A landscape with many valleys, sampled at points; each row gives a point and its height.
From any point a ball rolls to the lowest of the 3 points nearest to it. It stops when none of these is lower. Distance is the straight distance between rows; heights are no part of it.
z712: [-33   5 -18   0 -20  27  27  47  16  25  29 -26 -12   5 -23  -5 -36 -41
  35  60]  height 300
z897: [-13  -5  11 -13 -40  15  47  65  51 -56  -3 -19  18 -28 -26 -45  22 -40
  39  28]  height 444
z640: [ 14  -3   2  -7  -6   5   5  -6   4 -22 -11   9  -1  -3   9 -14  20  11
 -19 -14]  height 269
z44: [-19  -4   0   2 -13   0  24  22  17  15  -1 -10  -9   1 -11  -3 -14 -18
  27  31]  height 282
z179: [ -2   1 -21  -5   6   3   1  -2 -21  32   0  -6 -18  13   7  -5 -26  -5
   0   5]  height 221
z663: [ -5   2 -15  -1   5   0   4  -6 -20  21  -1  -8 -12   7  12 -10 -24  -1
   6  -3]  height 114
z237: [ 13   3   0   8  36 -12 -51 -67 -38  29  -6  17  -3  17  18  40  -3  29
 -47 -47]  height 311
z506: [ 29  -8  10   4  17 -18 -34 -56 -11 -24 -24  29  22   0  26  15  27  36
 -33 -52]  height 318
z618: [-13   0 -18   9  -5  10  19  25  -8  40  10 -23 -30  -1 -17  18 -37 -21
  23  43]  height 320
z785: [-18 -15  10   3 -13   2  26  31  22  -3  -4  -4  -3  -2 -14  -6  -4 -18
  19  27]  height 168
z233: [-11   5 -11   4  -6  -1   9   0  -9   9   1  -7 -11  10   1 -11 -14   0
   4  -2]  height 461
z594: [  3   1  -5   6 -13   2  12   8  25 -27  -3  15  -7 -10 -18 -20  24  -5
  -9   1]  height 276
z255: [-10   3 -29   8   5   9   5  11 -16  44   5 -21 -17   9 -11   5 -29  -7
   4  10]  height 568
z247: [-16  -3 -11  12 -17  -4  20  14   9   7  -4  -9  -5   2 -12  -2  -8  -9
  15  16]  height 372
z689: [ 15  -2   5  -3  -3   6   2  -9  14 -25 -12   9  -3  -6  10 -20  23  17
 -15 -13]  height 376
z682: [ 19   7   4   0  21 -14 -32 -19 -21  13   0   3  12  10  17  20   6  29
 -14 -33]  height 434
z63: [  4  17  -4  19  31 -16 -42 -61 -58  44   4  -2 -10  29  20  62 -30  23
 -38 -39]  height 207
z90: [-45   7 -19 -10 -16  21  38  58   5  26  18 -42 -24  -2 -26 -11 -57 -52
  47  75]  height 406
z998: [ 12   5  -8  10  29 -13 -48 -67 -44  35  -2   8  -5  23  22  49  -8  27
 -47 -43]  height 619
z408: [-13   1 -26   9  -7   9  10  10   1  33   2 -13 -19  12 -14   0 -24 -16
  19  29]  height 243
z670: [-13   6 -16  13  -7   0  14   6   4  17   0  -9 -10   4  -9  -5 -15 -11
  16  13]  height 254
z140: [-40   2 -19   4 -13  22  27  44   0  33  32 -27 -22  -4 -28  -2 -50 -31
  28  60]  height 202
z208: [ 13  13   2   1   1  -3  -7 -20 -20   0  -1 -12  -1   1  14  11   0  21
   2 -11]  height 507
z119: [ 17   5  -6   5  30 -13 -52 -62 -37  29  -8  11  -5  16  22  50 -12  16
 -41 -36]  height 838
z105: [ 37 -12  20  -1  17 -22 -22 -25  -4 -44 -22  35  27 -13  15   1  35  46
 -33 -48]  height 381
z881: [  3  -7  -4   5 -12   3  20  12  25 -22  -4  15   1  -8 -14 -13  13 -14
   5  17]  height 297
z726: [-10 -12   9   2  -8   5  26  29  20  -8  -4   8   5  -7 -16 -12   5 -25
  15  27]  height 490
z972: [-10  -1 -14  -5  14   4   1  -8 -36  52   3 -25 -23  12   8  21 -36  -3
   2   0]  height 409
z438: [ 23 -12  11   0  16 -10 -13 -23  -2 -34 -15  15  29 -11  12  -9  40  39
 -24 -38]  height 581
z377: [-22  -2   0   4 -14   7  21  24  24  22   4  -8 -12   5 -10  -9 -25 -18
  31  33]  height 220
z314: [ 16  12   2 -10  32  -9 -33 -36 -28  24   2  12  -4   8  17  25 -11  29
 -22 -32]  height 555
z681: [  7  -1  20   2 -18   0  21  24  38 -39  -1  17   2 -14 -17 -27  24 -17
  18  16]  height 333
z699: [  5  -3  -1  -5  -7   1   7   2  12 -20  -8  10  -3   0  -3 -15  18   7
 -18  -7]  height 192
z747: [ 24  -5   5  -7  12 -12 -27 -23 -12   2 -12   9  22  13  23  11  23  31
 -22 -34]  height 589
z868: [ 25   5  15   7  27 -24 -45 -40 -29   5 -22  14  15  10  25  26   9  25
 -27 -43]  height 436
z867: [-20  -5  -3 -10 -26  26  31  57  37 -18   7 -23   2 -18 -26 -35   2 -45
  33  45]  height 177
z759: [ 14   1   3  -8  -6   2   6  -9  -5 -12 -12  -6   0   5  17   3  14  14
 -16  -9]  height 545
z115: [-16  -7  -4 -20 -29  29  39  67  39 -17   7 -28  -8 -18 -27 -33 -10 -49
  37  52]  height 215
z320: [  0   6   2  -1  -4 -12   7  -4 -17   5   0  -8  -9   7   9   1  -7   6
   3 -11]  height 403
z947: [ -1  -4   6   2 -15   3  15  18  30 -34  -7  17   0 -13 -18 -18  21 -14
  10  18]  height 139
z450: [ 16   5  -1   8  37 -11 -50 -61 -33  22 -12  14  -4   7  18  36   1  24
 -35 -43]  height 278
z199: [ 28  -3  11  -6  16 -14 -30 -34 -14  -8 -14  23  27   8  25  13  25  29
 -26 -41]  height 639
z851: [-13  -2 -28  11  -5   2   4   7  -7  29   4 -11 -14  12  -6  -4 -22 -16
  10  14]  height 366
z362: [-13   6  -7   3 -12   6  19  17  14  27   5  -9 -14   9  -8  -4 -26 -18
  29  41]  height 287
z631: [-22   6 -11   2 -16  22  25  38  17  25  29 -19 -18   3 -16 -10 -35 -27
  27  53]  height 159
z761: [ 23   3  12   4  29 -17 -41 -46 -26  16 -13  12   0   3  18  27   2  26
 -24 -35]  height 454
z57: [ -4  -6  -5  -1 -17   1  16   9   7 -21  -4   8  -1   1  -5  -6   8  -3
 -11  -1]  height 238
z548: [-20 -13   3  -3 -13  13  28  46  29  -6   8   1   5  -9 -20 -28   0 -23
  20  33]  height 187
z820: [ 13   5   1   0   0  -4  -1 -11 -18  -6  -4 -11  -2  -1  17   4   3  15
  -5  -8]  height 532
z816: [ 18   5   3  -1   7  -6 -19 -15 -16   3   1   0  15   6  11  15  17  27
 -18 -25]  height 515
z93: [ -6  -9  22  -2 -31   3  31  49  48 -45  16  -3  14 -22 -20 -39  22 -21
  22  19]  height 211
z651: [ 27  -4  12   8  18 -21 -48 -66 -22 -21 -15  34  21  13  30  17  31  34
 -50 -69]  height 223
z630: [  1  -6  27  -5 -26  -1  25  42  46 -47   4   6  16 -15 -21 -29  33 -14
  21  13]  height 575
z169: [-18  -6  -1  -8 -25  25  30  44  39 -28  10 -18   9 -15 -20 -41   5 -46
  33  41]  height 239
z319: [ 11   6  -8  -7  27  -8 -31 -32 -35  29  10  15  -6  11  22  39 -17  20
 -21 -27]  height 367
z999: [ -8   2 -25  11  -4   9   7  15 -12  39   5 -24 -24   4 -14  12 -33 -19
  13  35]  height 217
z69: [-27  -9   3  -7 -18  21  28  45  30   3  15 -24  -3 -12 -29 -20  -4 -24
  24  38]  height 135
z957: [ 35  -8  13   7  17 -27 -48 -61 -15 -36 -20  33  22  -5  20  20  35  40
 -40 -71]  height 171
z460: [ 22   5  12   9  33 -18 -54 -50 -34  11 -21  16   6   9  19  30   9  26
 -32 -45]  height 361
z20: [-43   6 -14   2 -14  20  29  45   2  27  29 -33 -19  -2 -30  -3 -53 -39
  38  68]  height 181
z60: [ -1   3 -19  -5  23   3 -19 -24 -46  34  18  -5   5   7  13  30 -19  15
  -9 -13]  height 178
z308: [-24  -4   3   1  -9  -3  25  23  25  20   6 -13  -7  -1 -10  -5 -14 -16
  27  32]  height 279
z289: [-23  -2  -3  12 -14  -3  19  17  16  13  -3  -8  -5   2 -16  -5  -9 -12
  23  21]  height 350
z709: [  7  11  -3  -3   5  -3  -7 -24 -26   5   8 -10  -5   3  11   9  -2  16
  -3  -8]  height 530
z329: [ -9  -3 -17  -3  13   0  -8 -19 -42  40   2 -21 -12   9  11  26 -28  -1
  -2   1]  height 186
z538: [  9   1  16  10 -19  -5   7  15  32 -41  -9  17   2 -11 -22 -26  32  -6
   9   1]  height 157
z521: [-40  10 -14 -14 -24  25  41  57  18  14  22 -33 -21   2 -20 -16 -46 -55
  45  68]  height 426
z906: [ 27  -3  12  -2  18 -20 -34 -49 -17 -11 -21  27  26   9  31  19  20  23
 -31 -48]  height 688
z173: [  8  11 -17  -3  12  -2 -11 -22 -31  13  10  -5  -7   1  11   9 -13   9
  -2  -1]  height 546
z734: [ 16   3   4  14  32 -23 -55 -59 -39  12 -16  14   6  10  15  26  11  34
 -40 -52]  height 306
z744: [ 14  10  -5  -3  26  -8 -24 -30 -26  18  10  12   2   3  12  24 -14  28
 -16 -24]  height 460
z725: [ -8  -9  -2   4 -13   1  22  21  19 -11  -4   8   1  -2 -13  -7   7 -20
  10  25]  height 394
z983: [ 27   2   7  12  23 -23 -49 -56 -30  -9 -18  26  23  17  24  24  22  23
 -40 -53]  height 304
z683: [  8   4  21   9 -21  -3   8  20  34 -44 -13  19   6 -11 -17 -23  45 -10
   6   3]  height 252
z711: [ 21   8   8   4  31 -15 -43 -49 -25  21  -9  12  -4   5  17  33  -3  25
 -26 -34]  height 411
z339: [-12   4 -19  -3  23  -5 -17 -25 -43  51  13 -18  -5  10  10  43 -27   9
  -5 -13]  height 209
z579: [ 15   3   2  -1  -6   5  -1 -11 -14 -13  -9  -6  -2   2  15   9  16  14
 -13  -9]  height 543
z75: [-14  -3 -10  11 -15  -5  17  12   2  -4  -3  -4  -5   1  -9   0  -2  -3
   1  -1]  height 365
z882: [ 17   0  18   3   8  -6   0  -7   7 -44 -29  10  12 -10   7 -28  44  20
 -13 -22]  height 643
z795: [ 29   0  13   1  17 -21 -35 -38 -14   3 -18  21  26  15  33  20  23  24
 -26 -49]  height 690
z915: [ -2  -2  23  -3 -19   0  23  34  41 -36   1  11   6 -15 -18 -32  23 -14
  21  17]  height 429
z4: [ 16   3  10  -7   1  -5   4  -5  13 -26 -20  12  -3  -7   2 -25  31  17
 -14 -15]  height 508
z359: [-17  -6  12  -6 -40  15  44  53  51 -51  -6 -18  12 -31 -21 -48  17 -38
  44  30]  height 435
z621: [ 16   3  -2  10  38 -15 -53 -68 -41  27 -11  18  -4  10  19  30   4  31
 -45 -52]  height 198
z523: [ 26   0   8  12  19 -22 -52 -60 -32 -10 -11  26  22  15  30  19  26  26
 -43 -61]  height 298
z456: [ 23   3  12  19  27 -26 -53 -54 -43  -1 -12  24  16  18  22  21  21  29
 -45 -59]  height 416
z192: [-26  -3   2  -4 -13  10  22  35  28  23  17 -15 -13   4 -16 -12 -21 -19
  28  37]  height 153
z566: [ 18   2   5  -4   4   0 -14 -23 -11  -5  -9  -1  21   8  19   8  26  28
 -17 -25]  height 528
z994: [-11   3  -8   6  -9 -10   9   6  -4  -1   3  -4 -10   4   5  -5  -9   7
   4  -2]  height 420
z240: [ -2  -2 -15  -6  12   3   1  -5 -38  36   1 -14 -16  10  12   9 -27  -6
  -2  -1]  height 189
z967: [ 22  -1  -2  -3   6   5  -9 -21  -5 -13  -7  -3  12   1  13   0  24  20
 -18 -18]  height 506
z843: [ 38  -9  22   3  20 -23 -33 -36  -7 -40 -28  34  29 -13  19  13  34  38
 -36 -49]  height 241
z619: [-15   3 -24   6 -10   4  16  14 -12  45   9 -28 -37   1 -14  24 -42 -16
  16  31]  height 233
z375: [-18 -14   2  -7 -14  18  26  40  31 -16  14  -2  10 -10 -24 -31   7 -30
  22  32]  height 182
z903: [ 20  -6   5  -2   3   4  -7 -25   3 -20 -13   4  10  -3  11  -9  29  20
 -18 -17]  height 453
z589: [ -4  14   0   4  32 -17 -30 -42 -49  49   0   1  -5  25  28  57 -34  16
 -21 -28]  height 457
z666: [-30   2 -14   7  -4  16  31  40  -1  40  28 -21 -27  -6 -16   4 -56 -22
  24  52]  height 142
z77: [ -7   2 -19  -1  19   0 -14 -21 -42  33  15 -12   1   7  10  34 -16   7
  -8  -7]  height 154
z468: [  3   3 -17  -5  25  -1 -22 -27 -39  28  15   3   0   5  15  31 -19  18
 -15 -19]  height 216
z703: [  8   5 -10 -11  25  -9 -31 -33 -39  40   6   7  -4  13  26  48 -28  16
 -25 -25]  height 377
z932: [ 13  -1  23   0   0  -8   1   8  16 -38 -25  14  10  -3   4 -31  46  16
 -15 -19]  height 601
z86: [-30  -4  -1 -11 -28  23  31  48  33   1  16 -36 -14 -19 -26 -17 -19 -36
  36  51]  height 136
z717: [  1  -3  -8   2 -15   6  11   8  20 -23  -3  13  -6  -8 -18 -14  16  -8
  -8   6]  height 245
z376: [-14  -6  12  -4 -30  10  29  47  44 -43  14  -6  17 -23 -24 -44  20 -27
  34  22]  height 137
z987: [-29 -11   9  -1 -14   6  30  30  24  15   7 -12  -7  -7 -11 -11  -5 -15
  26  29]  height 345
z76: [ 22   6   3   1  32 -15 -45 -58 -30  26 -11  12  -5   7  17  38 -10  21
 -33 -34]  height 349
z988: [  9   3  -8  -9  29  -5 -24 -32 -40  32  11  11   1  11  17  40 -19  19
 -19 -22]  height 289
z716: [ -9  -2   6  -6 -29  17  25  44  44 -39  14  -8  15 -20 -25 -44  13 -34
  40  32]  height 236
z729: [ 24 -10   9  -5  18 -16 -23 -31  -2 -15 -14  25  28   3  23  10  23  34
 -26 -44]  height 657
z177: [-16  -3  10  -4 -30  17  30  47  49 -47   7 -13  13 -27 -26 -48  18 -36
  45  32]  height 331
z286: [-35   9 -14 -11 -29  28  27  38  30  11  26 -29 -14   0 -22 -11 -29 -41
  40  59]  height 290
z354: [-24   8 -10   5 -10  19  27  39  12  29  22 -17 -19   8 -13  -3 -39 -26
  28  48]  height 173
z56: [-15   2 -17  11  -8   3  16  12  13  22   0  -9 -15   3 -10  -9 -22 -17
  23  27]  height 141
z605: [ -4   9  -3  -6  30 -14 -23 -38 -49  45   6   5  -1  21  25  56 -28  17
 -25 -23]  height 456
z444: [ -1   1 -20  -7  14   2  -7 -24 -42  29   8 -10  -4   7  18  20 -20   5
  -1  -1]  height 129
z459: [ 20   7   8  -2  24 -11 -36 -27 -24  17  -7  14   3   8  15  23  -2  32
 -20 -36]  height 638
z515: [-14   2 -18   8 -11  13  16  16   5  33   4 -13 -19   7  -9  -1 -30 -23
  25  39]  height 324
z239: [ 11  -2  23   6 -22  -4  17  26  37 -46 -11  13   5 -13 -20 -25  41 -10
  11   4]  height 327
z569: [-12 -16   2   5 -15   2  26  20  16  -4  -6   0  -1  -6 -12  -3   5 -19
  13  25]  height 317
z861: [  8   7  -2  16  35 -12 -48 -65 -50  47  -2  10  -7  30  28  52  -9  35
 -51 -47]  height 742
z43: [ 22   9   0  -3  31  -8 -42 -48 -26  25  -4  16  -5   8  25  35 -14  20
 -26 -32]  height 433
z564: [-17  -3  -5   4  -6  16  28  37   0  43  17 -18 -25   4 -11   6 -46 -23
  20  46]  height 224
z27: [ 14  14  -6   1  12  -2 -21 -24 -29   7  13  -2   1  -2  13  14   2  27
  -5 -18]  height 370
z519: [-20   6 -10   1 -15  11  28  25  26  27  17 -10 -16   9 -14 -10 -25 -15
  27  40]  height 163
z172: [  9  -4   2  -3 -12   1  15   7   2 -14 -10  -1  -4   2   9  -5   7   9
 -13  -7]  height 523
z595: [-10   9 -11   2  -8  12  18  24  12  31  11 -12 -19   8 -11  -1 -35 -21
  25  42]  height 356
z348: [  7   8 -14  -1  21   0 -22 -26 -29  16  15  -1   1   0  12  17  -8  21
 -12 -14]  height 288
z337: [ 14   8  -2  -7  31  -7 -30 -41 -35  34   0  17  -3  11  26  42 -19  17
 -28 -26]  height 469
z204: [-18  -6   1  10 -14  -6  18  21  15   2  -4  -3  -6  -5 -11  -1  -1 -14
  19  22]  height 415
z986: [-29   2  -7 -13 -26  23  30  40  30   7  24 -36 -14 -10 -24 -16 -20 -36
  39  51]  height 191
z484: [ 19  -1   8  12  37 -22 -56 -66 -46  20  -5  21  -3  11  18  25   5  35
 -43 -56]  height 255
z439: [ -6  -9   6  -4 -11   7  25  20  32 -23  -6  17   3 -13 -13 -19   8 -25
  18  26]  height 560
z879: [-12 -15   6  -8 -11  12  27  38  32 -20   9  10  11 -11 -16 -35   5 -28
  26  30]  height 322
z311: [-23   4  -5   4 -14  16  25  37  24  27  23 -16 -16   9 -13  -5 -28 -25
  27  46]  height 40
z782: [-10  -1 -25  -1   1   5   7   9 -26  49  10 -27 -29  11  -3  15 -37  -1
   8  -3]  height 697
z98: [-12   5 -12  12 -11  -6   8   6  -5   6   1  -4  -9   3  -5  -5 -11   4
  10   3]  height 511
z970: [-31  -2  -3 -21 -27  26  45  62  40  -1  12 -34 -21 -19 -30 -20 -24 -43
  46  49]  height 330
z279: [  9   6  12   7 -14  -2   2  15  22 -36 -14  17   6  -9 -18 -25  38   6
  -5  -9]  height 41
z969: [-40   8 -13   0 -20  26  30  46  10  23  27 -31 -15   5 -19  -4 -44 -41
  37  60]  height 249
z877: [-13  -1 -29   7  -8  10   7  16 -18  47   3 -23 -27   7 -13  14 -37 -15
  12  29]  height 18
z41: [-26   0  -9   0 -11  15  22  43   5  35  26 -16 -17   7 -15  -2 -45 -20
  25  54]  height 277
z97: [ 16   4  15  -3   4   1  -2  -6  13 -30 -24   9   5 -11   5 -22  39  23
 -13 -19]  height 609
z490: [ -6  10  -3  -1  33 -17 -26 -30 -50  49   9  -3  -1  16  21  51 -27  16
 -17 -21]  height 442
z997: [ 10   3  16  -2  -2  -4   5   5  21 -35 -16  15  -3  -9  -3 -30  33  10
 -15 -15]  height 572
z5: [ -8  -7  21  -3 -23   4  28  44  44 -45  12   5  11 -18 -21 -37  20 -21
  26  20]  height 260
z230: [ 32 -10  13  -7  17 -21 -22 -34  -5 -30 -25  28  28  -8  21   6  28  39
 -28 -49]  height 522
z694: [-17 -18   8  -6  -9  12  26  38  27  -7   7   8   6  -9 -15 -20   0 -26
  14  30]  height 329
z900: [  8  11  -3  -2  10  -6  -5 -19 -25   5   1 -12 -12   0  14   5 -13  10
   4  -7]  height 547
z739: [  8  -3  28   1 -22  -2  23  34  42 -43  -1  14   8 -13 -18 -23  31 -13
  19  18]  height 484
z847: [  6   7   5   5 -10  -4  10   0  -8  -6  -7  -6  -6   7  11  -2  -1  10
  -8  -6]  height 483
z641: [ 40  -9  25  10  16 -23 -47 -51 -18 -46 -25  34  23  -5  17  16  43  44
 -48 -68]  height 172
z142: [ -9  -3  22  -2 -15   4  26  37  39 -35  11  13   7 -16 -17 -35  16 -19
  26  23]  height 336
z217: [ 21   4  10   7  32 -21 -50 -54 -33  17 -16  12   3   6  13  33   3  29
 -29 -43]  height 397
z722: [-15  -2  11 -16 -40  11  44  63  57 -38  -5 -19   6 -26 -24 -56  13 -39
  53  32]  height 375
z333: [ 21  -1  14   5   8 -10  -5 -17   2 -45 -20  10  24 -10   9 -20  49  28
 -21 -26]  height 706
z522: [ -6 -13  16  -6 -35  11  34  52  50 -53  15  -3  17 -23 -28 -37  24 -25
  31  18]  height 213
z698: [-28   4 -15  -2 -18  20  26  43  22  22  33 -18 -14   0 -18  -9 -32 -30
  30  51]  height 225
z963: [ 30  -4  10   6  18 -26 -45 -59 -22 -20 -18  30  22  10  26  23  25  29
 -37 -55]  height 237
z8: [ 10   9  -6  -6  29 -15 -30 -41 -45  41   4   4  -3  18  27  53 -25  17
 -24 -24]  height 431
z431: [ 26  -7  13   9  14 -27 -47 -63 -17 -30 -19  32  22   6  26  19  26  34
 -45 -64]  height 199
z128: [ 16  -4   0  -3  10  -6 -10 -26   4 -24 -13  11  21 -16  11  -8  36  33
 -19 -28]  height 624
z817: [  9   6  19   1   0  -5   1   5  14 -36 -21  12  -2  -7  -4 -34  38  18
 -15 -17]  height 593
z371: [ -3  -3  13  -5 -14   3  24  26  36 -37   3  16   2 -14 -13 -29  14 -21
  21  25]  height 448
z991: [ -2   5  -8  -7  31 -10 -26 -27 -47  41  10   0   2  15  17  47 -29  17
 -20 -26]  height 427
z534: [  2  14  -3  13  30 -16 -39 -54 -50  44  -1   3 -12  25  24  65 -27  18
 -32 -31]  height 176
z107: [ 24   5  13  -3  22 -12 -34 -28 -20   8 -13  13  15  13  22  24  15  28
 -19 -41]  height 90
z760: [ 19  -4   5  -2   7  -2  -5 -21   7 -34 -18   8  15 -12   9 -14  38  27
 -18 -24]  height 592
z299: [ 19  -8   3  -6  10  -3 -20 -22  -2  -7  -7  14  26   5  19   3  28  32
 -21 -36]  height 554
z529: [ -3  10  -9  -3   0  -5   4  -4 -11   5  -3  -7 -12  10   9  -6 -17   8
   6  -4]  height 283
z945: [ -9   3  -5   2 -13  -3  13   7  -5 -10   0   2  -6   7  -3  -4   3   1
  -7  -4]  height 285
z928: [ 17   2   3   0  -7   2  -2 -14  -4 -13  -6  -6   7   2  17   4  22  18
 -17 -14]  height 526
z714: [ -8   1 -28   5  -4   3   4  12 -16  33   3 -10 -19  11   2  -1 -27 -10
   6  10]  height 428
z441: [ 10  -2  -2  -6  -5   8   7  -2  13 -22  -9   9  -5  -5   2 -20  24  10
 -15 -12]  height 259
z510: [-35  -2   0  -6 -21  21  25  39  34   8  24 -30  -8  -4 -30 -15 -17 -29
  32  41]  height 167
z205: [  8   4   9   3 -14   3   8  14  29 -38  -6  17   0 -14 -20 -20  26  -9
   6  14]  height 305
z942: [ 20  12   2   4   5  -4 -19 -18 -22   3   3  -5   4   4  10  15  12  28
  -5 -19]  height 452
z560: [ -1  -9 -10   3 -16   4  22  14  14 -23   0  11  -3  -2 -11  -5  10  -5
  -7   6]  height 214
z106: [ -9 -11   7  -2  -9   9  28  34  33 -24   7  15   4 -10 -18 -29   4 -28
  20  29]  height 430
z65: [-17   0  -3 -25 -33  24  39  68  50 -23  -2 -21  -1 -18 -24 -47  -1 -52
  45  51]  height 240
z126: [ 20  -9   0  -3   4  -3 -15 -26   1 -16 -12  10  21  -6  17  -4  30  36
 -20 -23]  height 583
z310: [ 26  -9  10  -3  17 -15 -15 -27  -3 -28 -18  21  27  -8  14  -1  34  44
 -23 -45]  height 621
z790: [  7  15  -4  18  32 -13 -43 -60 -52  45   0   5 -11  34  24  54 -20  30
 -49 -46]  height 414
z51: [-14  -8  11  -7 -15   8  26  38  38 -32  15   2  11 -16 -19 -43   8 -28
  26  30]  height 379
z780: [  5  -1  -1   6 -12   3  11  10  27 -35  -8  19  -5 -11 -20 -21  17  -3
   0   6]  height 303
z684: [-10  -6  14  -2 -19   7  27  38  41 -37  17   7   9 -12 -17 -42  13 -21
  28  23]  height 319
z71: [ 22 -10   8  -2  16 -11 -20 -33  -3 -20 -12  22  27  -7  20   1  29  35
 -25 -44]  height 616
z872: [-24 -12  -3  -9 -18  26  23  53  37 -13  10 -15   2 -15 -26 -32   2 -38
  25  39]  height 138
z835: [-20 -10   2 -13 -27  26  28  56  36 -11   7 -30  -2 -19 -32 -25  -5 -40
  35  49]  height 197
z78: [ 16  -2   5  -7   3   3   0 -18   7 -16 -19   5   4  -4  12 -10  26  15
 -19 -13]  height 373
z850: [ -9   3 -13  -4  13  -3  -8 -23 -45  48   7 -25 -10  12  13  34 -24   4
   3  -1]  height 275
z415: [-15   6 -24  11  -5  -2  10   3 -11  17   3  -7 -14  10  -2 -12 -20  -7
   8   9]  height 412
z477: [ 16  13   2   0  20 -11 -24 -25 -25  11   6   7   1   3  13  20  -4  28
 -12 -24]  height 533
z939: [ 30  -9  17   7  17 -19 -17 -15  -5 -44 -19  26  32  -5  15 -11  45  40
 -32 -41]  height 495
z323: [-43  11 -10  -8 -17  21  35  52  10  16  23 -33 -17   4 -21  -6 -46 -48
  42  70]  height 321
z731: [-41   9 -12 -22 -32  26  40  50  23  10  25 -34 -16   0 -16 -15 -40 -52
  45  62]  height 529
z502: [-16  -5  12  -4 -35  14  41  50  46 -53   7 -16  18 -27 -24 -44  22 -35
  36  29]  height 395
z893: [  0   6 -14  -8  18   7   3 -18 -31  23   2 -11 -10  12  16   6 -25  -3
  -5   4]  height 152
z276: [  7   1  21   2 -14  -5  13  21  35 -41  -5  14  -1 -16 -24 -25  31 -11
  16  12]  height 93
z768: [ 15   9  -5   3  29 -12 -35 -52 -41  33   0   7  -7  22  25  57 -21  16
 -35 -30]  height 364
z486: [-15  -1   0 -16 -34  18  36  54  54 -35   3 -21   8 -20 -23 -53   2 -47
  49  39]  height 301
z260: [-12  -8  -1   6 -15  -1  24  16   9 -10  -6   3  -2  -3 -10   1   4 -14
   9  20]  height 389
z61: [-16 -12   0  -3 -16  21  26  45  36 -16  17  -6  15  -9 -23 -36   3 -35
  24  37]  height 234
z244: [-10  -4 -22   0   4   4   1   6 -27  38   3 -18 -18   9   7   2 -27  -9
  -2   3]  height 295
z580: [ 27   1  10  17  20 -19 -52 -54 -35  -5 -18  24  19  17  27  23  23  25
 -37 -52]  height 352
z257: [ 35  -9  19   3  16 -26 -40 -48 -14 -41 -22  31  22  -7  17  16  36  44
 -37 -58]  height 128
z283: [-21 -15  -1  -6 -13  16  26  46  30  -9  12 -11   1 -12 -27 -24   5 -31
  24  36]  height 72

For each start below, name the point where the ball stops.
z477 -> z444
z333 -> z257
z906 -> z257
z761 -> z621
z173 -> z444
z314 -> z621
z128 -> z257
z337 -> z444
z983 -> z257
z217 -> z621
z928 -> z699
z97 -> z699
z760 -> z699
z51 -> z376
z942 -> z444
z882 -> z699
